Each row is a point on a tangle of strands that fork, close into loops and nearly touch. The rows are in no order.
In the rows, zero is written as 128.
Two points are linked if the straight distance between their rows is under 67.2. Some points are linked to none.
vug: [119 173 142 128 133 137 123 123  79 131 134 118 164 130]
kapal: [112 152 129 109 121  94 118 112 131 104 114 134 154 104]
Dut: [155 135 141 139 100 129 119  81 103 145 174 119 210 163]
lebop: [133 170 114 168 171 169 110 157 177 157  99 103 108 114]
gozo: [174  85 123 100  83 139 130 103 104 161 124 107 172 144]
Nomo: [160 118  95 146 169 157 135 174 140 158  84  94 118 120]
veruv: [167 104 116 132 145 146 134 125  85 144 104  88 130 130]
rosu: [119 183 121 150 160 171 115 141  94 111 123 151  83 143]
Deto: [ 92  98 132  60  88 108 128 131 160 119 107 175 137 105]
koriz: [148  86 135 105 110  89 138 125 118 119  83 136  96 117]
ninu: [136 152 148 133 132 157 124 111  59 132 160 120 164 152]
vulo: [148  81 149 106  99  55 139 114 130 108 106 148 103 130]
fimo: [ 71 125 129 131  86 127 144 111 199  88 159 110  81  70]
Sesim: [110 168 116 128 131 138 117 145 127 134  99 101 144  95]
lof: [ 75  81 148  78  82 105 151 138 187  90 150 144  83 103]
fevo: [ 77  87 137  96  84 130 148 142 192 101 131 129  64  83]
vaku: [127  84 135  82  84  72 136 113 176 132 132 197 153 143]
Molis: [155 125 122 177 189 205 135 177  95 156 155  97 121 157]
tomi: [132 138 114 160 164 140 126 141 152 129  78 110  66 115]
nogeg: [157 159 115 183 184 169 123 170 172 160 107 110 116 128]
dibo: [ 72  91 153  91  91  88 154 128 196  75 181 125  91 104]
vumi: [161 117 118 179 137  88 124  63 142 129 181 169 163 196]
Vadop: [134  93 158 126 123  25 131 105 172 109 162 161 120 160]
vebu: [116 169 108 150 146 162 110 157 182 150  94  98 111  99]
dupu: [168  96 114 135 160 169 135 146  93 158 123  67 137 136]
sonaz: [143  85 154 124 107  35 136 103 156 112 142 163 117 146]
tak: [ 83 130 116  95 104 120 123 133 169 103 110 130 115  78]
Vafav: [146  95 126 108  88  69 130  97 149 132 131 170 169 139]
Barof: [121 189 123 162 169 177 118 154 108 138 116 125  94 136]
roviv: [100 195 140 142 147 160 118 136  78 128 144 127 149 128]
tebom: [142 109 129 127 130  96 138 114  99 113  90 130 102 119]
gatib: [129 168 123 164 171 179 123 162  88 143 127 109 122 139]
Lavuf: [150 103  97 118 144 138 131 163 137 151  73 104 109 109]
meb: [ 74 139 122 115  97 126 122 120 185  98 123 120 106  73]
Sib: [146 102 138 156 139  32 129  82 159 121 172 177 127 183]
fav: [ 97 115 152 114 115  71 129 111 157  79 135 135 101 106]
duka: [136 159 125 143 155 188 128 148  58 140 149 114 117 153]
repam: [106 161 111 132 133 149 111 148 151 140  88 102 123  92]
kupa: [106 162 134 110 116 104 116 115 129 116 127 138 188 104]
Zuge: [154 130 162 139  99 161 115  79  86 144 185 108 183 176]
pazo: [119 161 136 122 122 128 119 122  97 137 129 114 189 118]
Movu: [164 129 105 172 181 169 134 172 135 165 104  94 125 131]
gora: [ 69 112 145 125  95 104 145 115 190  74 174 111  80  87]
vabo: [160 106 127 159 178 194 134 160  84 156 142  75 130 148]
mefa: [140 149 138 128 112 116 120  97 101 141 153 124 209 136]
nug: [136 104 129  88  89  90 133 112 131 130 109 153 161 122]
zibiv: [127 121 115  82  91 119 125 131 122 141 100 138 161 106]
suvu: [147 131 158 134 116 166 121  88  62 134 175 115 164 171]
sapep: [103  94 138  70  90  83 129 120 176 120 127 188 147 120]
kepes: [125 114 110  87 109 125 126 147 133 140  89 132 139  96]
Vimu: [144 138 125 147 162 144 134 119  68 114 109 130 100 143]
mef: [155 121 134 138 147 127 135 108  73 117 104 117 112 142]
dusal: [131 172 103 141 153 181 120 157  70 110 138 162  79 156]
kol: [ 91 109 119  70  97 135 128 144 164 128  94 151 122  91]
bogo: [145 156 117 178 181 199 130 180 101 163 142 112 114 154]
Gipu: [140 155 117 135 150 189 126 151  47 123 153 141 103 163]
laviv: [150 106 115 175 136  56 123  69 165 144 178 176 151 185]

A tip is a point with one link. Name the tips that can be reached along the links from each point below, in the order of the rows.
dibo: fevo
duka: vumi, Vimu
mefa: kapal, roviv
Movu: Sesim, Lavuf

A piece is all that can be reached along the links. How many separate loops has the piece of each point below (a circle has one, a figure eight two, a Y none), and how many tips (points with one link)?
Nomo: loops 0, tips 2
Vadop: loops 1, tips 2
vaku: loops 1, tips 1
Zuge: loops 1, tips 2

A fork is a point with three links, a tip a point with one. Leave the first point through the second and follow the links. Name the first fork or tip that comes.
kepes; zibiv: kol
vug; ninu: pazo
gora; dibo: fevo
vulo; sonaz: vumi
dusal; rosu: gatib

Name the points in between on the shortest way along the links from the first point to the second, in order.
kupa; Dut: pazo mefa
Gipu; Molis: duka gatib bogo
Lavuf; lebop: Nomo Movu nogeg
Deto; lof: kol tak meb fimo gora dibo
